Points, in no order, along strands that fork and pass close to each other.
In the rows, zero is written as 128.
Two points are linked if the straight distance between their rows is under 88.7. Some points are linked to none.
k_341: [140  91 156 130 114 168 180  95 119 100 149 112  99 126 145 157 159 120
 134 147 166 143  66 176]
k_980: [118 188  56 146 149 138 101 172 127 141 140 184 147 133 104 160 136 108
 119  91  87 107 153 118]
k_310: [121 174  97 209  95 153 125 116 127 140 121 179 121 176 105 168 112 117
 137 146 137 127  74 115]
k_65: [142 102 106 122 155 109 169 117 101 179 103 124 139 141 187 162 167  83
 115 117 152  87 125 151]
k_622: [167 104 112 148  73  99 101  93 170 118 126  62 137 139 153 102 138 121
 150 173 148 106  90 122]
k_396: [137 152 170 144  49  76  86 131 142 126 132 109  92 117  88  63  93 176
 146 153 151 127 123  91]
k_88: [114 152 175 188  66 121 131 108 127 127 118 159  99 147  96 134  95 151
 154 176 167 143  68 113]
k_867: [129 149  56 148 164 113 164 130  95 177 110 163 148 149 153 170 169  78
 116  87 120  84 126 147]
k_72: [131  96 150 104 130 173 174 102 113  93 163 122 103 109 135 143 168 139
 137 134 162 149 100 176]
k_690: [118 125 199  70 120 172 156 138 104 133 154 119  86  81  83  99 134 163
 120  89 123 176 145 139]
k_317: [114 161 161 160  52  71  99 127 115 152 121 134  95 145  82  71  87 172
 155 169 159 119 122  87]
k_649: [129 186 112 165  96 159 102 147 130 144 163 175  93 130  76 151 121 138
 124  94 113 138  99 121]
k_882: [ 99 113 101  96 201 141 203 126  79 141 113 154 153 119 156 152 188 112
 121  83 135 116 162 166]
k_464: [122 104 195 101  90 138 149  98  97 112 141 142  92 115 119 136 119 155
 135 156 178 163 112 137]
k_470: [131  82 174  63 145 144 131 119 136  87 137  94 120  87 143 105 126 132
 134 135 132 162 157 151]
k_826: [120 138 100 136 146 169 167 117  97 121 152 168 110 135 122 169 165 123
 127 109 143 126 111 165]
k_851: [ 94 135 130 104 158 122 114 145  89 156 116 170 152 137 118 130  94 136
 107 128 106 139 201  84]
k_687: [ 98 135  88 112 201 152 189 137  89 131 131 177 146 125 135 151 190 114
 121  71 123 120 157 169]
k_998: [140 107 162 174  76 126 161  82 126 135 100 115 124 155 151 144 113 130
 143 185 170 134  67 119]
k_857: [135 156  85 210 111 150 148 110 123 153 115 161 124 178 130 175 123 100
 133 144 134 115  63 131]
k_345: [150 117  69 153 130  84 120 126 139 178 100  94 163 159 173 130 145  93
 132 136 133  73 138 115]
k_255: [149 157 103 126 158 146  84 176 192  81 158 103 140  89 112 116 139 122
 133  83  81 123 139 149]
k_471: [148  96 130 188  80 109 143  86 133 163  99 101 132 177 158 138 122 112
 146 188 172 104  71 114]
k_552: [138  92 165  74 154 170 147 126 139  77 159  93 113  71 135 104 161 142
 134 114 142 159 141 173]
k_315: [140 120 154 103  90  99  69 131 183  83 117  79 127 108 130  66 101 153
 140 142 115 131 150 100]
k_567: [103 138 126 137  80  63  84 126 104 156 101 140 131 164 113  65  96 158
 152 178 143 124 171  56]
k_128: [125  87 125 116 156 127 206 105  74 176 108 139 124 142 179 165 169  88
 114 121 167 101 116 158]
k_561: [113  68 138  72 205 112 141 128 128 102  90  96 164 116 175 109 117 107
 119 125 102 128 167 163]
k_114: [134 117  69 138 163  74 114 135 154 153  91  81 184 146 174 109 131  91
 117 126  99  74 154 118]
k_64: [128 119 107 106 172 117 137 137 130 119 117 118 165 115 149 136 151 106
 119 114 107 113 155 147]
k_646: [145 170  59 160 112 115  95 140 151 130 143 140 154 135 122 153 141 119
 132 125 109  97 129 115]
k_26: [175  87 105 135  97  90 108 102 169 138 115  46 142 135 188 104 141 103
 138 158 146  85 107 129]
k_618: [153  89 121 175 107  98 141  99 136 187 100  86 132 176 179 143 130  95
 138 172 176  86  82 124]
k_347: [105 125 166 103 157  83  80 147 136 143  92 118 141 142 115  62  48 166
 111 121  84 148 188  79]
k_478: [ 97 121 155 105 146  73  79 145 120 149  82 132 137 162 131  39  55 170
 122 145  91 138 195  66]
k_753: [123 111 201  92 100 160 162 109 108 110 159 143  78 107  99 132 136 161
 128 131 169 175 111 146]
k_571: [108 188 116 134 119 139 104 162 103 168 145 183 128 131  78 141 114 139
 114  94 101 136 160  86]
k_160: [104 120 154 120 117 141 163 108  60 151 128 193 112 147 116 165 125 145
 120 152 158 154 132 114]
k_58: [154 152  91 145  97 107  64 144 192  96 149  98 149 118 117 106 128 133
 139 125 105 107 127 100]
k_560: [161 126 101 137  90  96  80 120 175 102 131  80 143 126 135 100 131 130
 154 157 126 107 118 114]
k_996: [115 124 189  80 128 187 175 128  96 125 172 141  83  92  90 119 147 168
 128  98 153 171 143 144]
k_578: [128  94 142  89 189 105  86 144 172  80 116  84 146 116 140  98  90 128
 115 124  88 134 153 137]
k_978: [132 149  51 150 153 103 142 146 108 164 111 158 169 145 145 161 148  88
 114 108 107  92 152 125]
k_551: [132 125 101 161 133 132 179 111  85 170 113 158 130 166 146 184 148  90
 116 139 145 108  97 142]
k_921: [121 102 175 154 104 171 182  93 119  98 138 133 104 134 131 165 142 124
 136 158 166 160  55 162]
k_682: [152  68 137  83 152 121 148 112 145 104 112  65 144  93 190 114 152  98
 127 131 128 124 135 170]
k_142: [122 175 162 100 132 168 127 166 119 143 162 133 108  86  61 105 124 155
 110  59  83 172 155 119]
k_145: [112 179  64 143 176 123  95 170 152 124 133 154 167 135 111 145 136 108
 120  86  75  99 165 124]
k_940: [144 149 141 169  89 158 121 116 148  97 148 141  94 127 108 152 124 132
 143 140 146 142  61 143]
k_584: [106  92 149  77 142 144 152 114  86 123 132 138 132 115 143 141 139 130
 120 142 150 145 165 139]
k_890: [ 95 128 136 120 110  66  85 133 113 150  81 142 138 167 139  40  80 164
 139 174 122 128 200  50]
k_270: [131 144 108 117 188 127  83 174 185  85 143 101 155  99 116 116 131 116
 122  89  74 119 141 148]
k_217: [139 141 149 202  73 165 144 104 161 105 115 138 110 145 124 151 120 119
 145 164 158 138  35 134]
k_319: [122 201  76 161 128 145  87 175 135 150 150 178 132 134  83 142 115 129
 117  86  95 117 150  92]
k_989: [145 137  65 146 131  99 117 127 127 149 118 129 167 146 143 147 138 105
 130 140 114  94 148 109]
k_977: [119  83 175  66 182 111 101 135 143 102  99  93 136 116 151  91  71 151
 114 132  99 152 172 130]
k_46: [112 136 183  77 154 173 141 156 116 132 151 109 111  86  73  95 123 159
 111  67  94 178 162 133]
k_91: [109 156 163 189  61  87 114 119 127 145 107 148 105 168  96 102  95 165
 165 187 175 128  87  92]
k_807: [125 154 108 156 128 189 156 117 124 102 164 158  85 131 113 164 163 123
 127 104 140 144  75 168]
k_257: [157 147 158 119  70 122  86 142 170 101 157  98 101  88  91 100 115 160
 143 120 126 144 109 113]
k_599: [135  97 158  81 142 186 168 116 122  80 171 106 101  88 134 125 174 144
 135 120 160 151 121 182]
k_854: [104 129 187 158  82 133 157  98  97 135 109 172 104 146 116 147 103 146
 140 181 174 159  89 112]
k_196: [101 119 157  97 131 149 155 114  71 140 144 170 120 132 122 158 133 138
 115 137 154 148 152 127]
k_675: [110  91 165  70 161 124 120 130 112 115 109 124 136 114 144 108  90 146
 111 137 104 154 182 115]
k_349: [135 121 153 180  90 162 167  89 135 122 115 127 116 152 143 162 129 109
 144 167 161 138  47 148]
k_249: [ 98 158 123 118 142 128 115 156  84 168 130 189 141 135  98 146 106 138
 107 119 110 136 191  83]
k_174: [112 133 144 107 156  97  68 153 159 122 115 103 140 129  98  79  74 156
 111 107  72 137 168  87]
k_827: [110 105 117 136 143 137 194 101  62 170 119 160 130 157 155 185 149 100
 119 146 157 123 108 152]
k_346: [163  80 118 106 146 105 146 119 150 130 102  69 149 103 193 122 154  93
 123 131 135  98 125 165]
k_120: [143 149 125 167 102 187 135 122 156  84 167 144  71 119 105 150 144 131
 140 113 139 152  49 163]
k_441: [159 146 132 121 103 149  98 145 175  83 166 110 113  89 108 121 142 137
 139 113 125 138 106 137]
k_588: [173  87 108 126 119  96 130 116 159 140 109  62 147 117 188 112 154  96
 126 146 140  86 115 143]
k_10: [142 101 168 109  76 117 123  97 128 106 131 114 112 115 136 123 114 149
 142 167 163 143 111 129]
k_251: [157 111  87 176 126  90 129 121 133 198 104 106 140 174 180 148 144  85
 128 144 161  73 101 122]
k_968: [148 162 173 134  48  97  91 147 159 125 145 110  90  98  78  81 100 163
 142 126 133 136 109 103]
k_800: [112 160 115 127 146 110  67 171 154 141 123 123 155 129  94 108  92 138
 118 110  81 123 175  86]
k_737: [126  76 150  72 134 141 155 107 104 107 126 109 128 106 159 137 139 129
 124 141 142 142 155 148]
k_678: [157 168 112 129 123 152  77 168 182  87 170 108 117  88  96 122 138 131
 133  89  94 133 124 134]
k_652: [131 194 129 145 108 173 112 158 123 146 173 168  87 117  59 136 126 143
 115  64  98 145 119 113]
k_287: [ 90 116 166  81 157 122 126 144  94 149 107 150 135 117 119 116  88 149
 108 127 107 163 195 102]
k_403: [132  73 128  79 201 108 138 128 156  88 105  70 155  96 176 105 143 101
 122 116 101 126 141 174]
k_818: [130 110 100 102 162 117 160 126 101 137 114 128 155 118 166 150 152  98
 117 121 128 110 144 148]
k_66: [ 96  96 128  87 186 141 210 107  57 144 123 157 136 130 157 158 169 119
 112 116 150 132 167 155]
k_637: [132 129  95 189 122 132 159 107 108 169 109 149 134 169 150 178 133  93
 128 146 142 104  77 127]
k_184: [152 172  62 166  95 115  74 138 174 112 148 122 148 139 113 125 137 127
 144 125 111  98 119 109]
k_143: [ 95 120 183 143 102 142 173  99  61 151 121 196 106 151 111 170 106 143
 121 181 172 159 112 109]
k_104: [130 107  87 123 176  79  85 129 168 117  94  80 185 140 159  94 111 116
 125 133  82  98 168 114]
k_741: [157 101 165 107  81 121 106 114 154  84 143  97 112  94 135 115 128 149
 145 161 155 143 105 135]
k_973: [115 161  81 140 167 106  78 170 163 128 123 135 174 135 107 129 114 117
 116 105  75 110 171 105]
k_325: [108 143  80 129 176 181 192 125  89 119 155 170 112 127 124 160 187 129
 126  78 138 121 121 178]
k_228: [126 173 138 117 126 180 125 162 122 133 173 152  97 101  70 132 138 140
 115  67 104 154 137 128]
k_165: [124 189 111 188  97 163 114 129 130 130 150 186  90 151  82 165 116 132
 128 112 131 141  79 116]
k_338: [129 125 102 112 180 117 115 149 154  98 125 111 170 112 141 127 136 106
 125 106  85 119 156 145]
k_709: [131  96 113 105 186  82  74 134 176  95 103  71 167 145 163  81  88 124
 120 138  79 113 156 122]

A fork is a point with three links. Follow the links from the first point to the second and name the forks in between, in order.
k_998 / k_646 | k_345 > k_989
k_346 / k_618 | k_989 > k_345
k_588 / k_978 | k_989
k_114 / k_921 | k_345 > k_349
k_72 / k_826 | k_349
k_58 / k_72 | k_989 > k_345 > k_349
k_989 / k_571 | k_345
k_940 / k_709 | k_349 > k_345

Follow the links from the first point to the second, and from the first to the third. Name the last point that the two ways share.
k_571 / k_646 / k_618 | k_345
k_184 / k_72 / k_977 | k_345
k_807 / k_341 / k_251 | k_349
k_867 / k_26 / k_571 | k_989
k_599 / k_114 / k_120 | k_349

Name the points in between on the shortest way along the links from the first point to the second, in order.
k_347 / k_287 | k_174 > k_800 > k_973 > k_145 > k_980 > k_319 > k_571 > k_249 > k_851
k_622 / k_646 | k_560 > k_58 > k_184
k_345 / k_675 | k_114 > k_104 > k_709 > k_578 > k_977
k_687 / k_599 | k_325 > k_826 > k_807 > k_120 > k_940 > k_217 > k_349 > k_921 > k_341 > k_72
